Points on a hilly landscape, in no order, each with its height.
A ball rolls from a point to the lowest of its 4 nearest points, and stops where none of them is lower. Distance is the straight distance between rows; heights are no part of it.
gam (h 4.49): [ -7 -14 -16  16  32 -23  -5  33  -6]
zedo (h 5.71): [ -1  16  21  -3 -19  27  20  -8  10]
sez (h 4.30): [ -6  -1   2 -41  -3   0 -29   9   7]
kabem (h 6.16): [-23   8  14   0   3  29  20  -6  19]
Fumu (h 2.66): [-27 -17 -10   3  30   1  15   3  -7]
nas (h 3.57): [ 35  13  13 -23 -33   6 -18  -9   7]
ruki (h 6.51): [  3   4  17   5  14  -3 -14  67  23]
rur (h 0.24): [ -4 -14 -20  -8  16 -10   9 -21 -14]
pege (h 6.17): [-19   9  13   3  12   3 -13  45  22]
sifot (h 2.17): [-21 -18  -7 -12   9  -7  -1  -1  -6]
veta (h 4.35): [-12 -21 -23   8  36 -22  -4  16 -16]
Boz (h 7.47): [ -8   4   5 -23  16   8 -26  41  27]
vize (h 5.62): [-12  -9 -23   1  50  -6  31  -7  -7]
Geben (h 3.56): [ 25  20   7  23 -25   4   7  -6  -3]
tana (h 3.08): [-27  -7  -5   0  18  -3  -6  17   7]
nivon (h 4.79): [  0  11  18  10 -23  19  18 -18   9]
Rebi (h 5.20): [  5  -3   9   8  10 -21 -19  52   8]
Zon (h 3.55): [ -6   8   5 -14 -18   8  -8 -14  -3]
mus (h 5.87): [-20   5   8 -18  -1  16  -7  -1  14]
Vapo (h 4.61): [ -3 -21  -6 -27  -4 -18 -20  -9  -6]
Nif (h 5.95): [  9  25  22  19 -22  26  20   0  18]
fisis (h 3.80): [-16 -16 -31  -7  44 -11  16  -4 -13]
dob (h 4.03): [ 40  -2  -5  37  -9 -22   4 -22 -16]
bim (h 3.50): [ 15   2 -20   8  18   1  36 -32 -17]
liku (h 1.92): [-14 -12 -17 -10  16 -13  -6 -10 -11]
non (h 3.38): [-29   6  -1  -1   6  15  13  -4   4]
kino (h 2.95): [ 12   1  -5 -11 -21   1   0 -24 -15]
Zetil (h 3.51): [ 37   3   2  37 -20  -8  -2 -11 -11]
vid (h 3.64): [-28 -13  -6  12  34   1  21  10   3]
veru (h 6.43): [-28   0  15  -2   9  18  -1  17  19]
sude (h 5.51): [  3  17  19 -32 -13  22  -7  -3  11]
lere (h 2.81): [-23  -2  -1   4  12   6  14 -12   0]
mageg (h 4.17): [ 18   6   2  30 -12   3  22 -24 -22]
veb (h 3.58): [ -7   1   4   6 -11   6  23 -24  -6]
zizem (h 3.29): [ 34  17   4  20 -28   3  -3 -10  -3]
kefa (h 4.56): [ 17   3   3 -27 -28  -4 -21 -18   3]
Botis (h 3.77): [ 29 -12  -4 -10 -27 -13 -14 -29 -14]
Pigu (h 3.46): [-16  -4  -1 -22  -1   3 -19   5  -4]
Sizeg (h 4.86): [ -7 -21 -16   2  21 -38 -22  34  -9]
mimad (h 2.08): [  7   2 -15   6   7 -11  22 -32 -24]
Mizap (h 1.13): [-24  -7  -9  -7  12   6   6  -5  -1]
Vikod (h 2.06): [ 13  17  19  -4 -28  24   5 -12   9]
tefiv (h 4.27): [ 36  17  14  48 -24  14  10  10  16]
Dab (h 3.15): [ 23  13   6  -5 -29   4  -3  -9  -6]
vumo (h 4.43): [-16  -7   1  14  18 -11 -17  38  13]
rav (h 1.30): [-16 -14 -16 -10  15  -4   4 -18  -4]
leba (h 5.24): [-40  -3   5  14  17   6  12  29  19]
gepek (h 4.51): [ -8 -12  -4 -28  -1 -16 -23  -4   0]
Pumef (h 3.19): [ -2  -1  -3 -22 -11  -2  -9 -19  -8]
tezo (h 3.44): [ 38  20  14  16 -35  10  -6   4  12]
Mimu (h 3.73): [ 37   8  -1  56 -12  -4   1   2  -3]
tebem (h 2.05): [  7 -11 -14 -15 -16 -15  -7 -21 -17]
dibuk (h 2.94): [ -7  -7  -3   3  -6  -1   9 -29 -18]
gofo (h 4.68): [ 37  24  22 -42 -12  23 -12  -4  17]
tafaf (h 4.77): [  1 -12  -6  13  17 -26 -16  48  -6]

Two balls start at each pair of points below. Name the first point that both come to, or write none.
gepek / Zon: tebem
ruki / Boz: Mizap
veb / Pigu: Mizap
sez / pege: Mizap

Call two points neighbours if one is among the 4 nearest of the other. Go from one point of each pair to the other, from neighbour to neighbour, staying as low as possible. Name the highest point that can't be avoided.
Mizap / tebem: kino
Mizap / rur: rav
tebem / Vikod: Dab
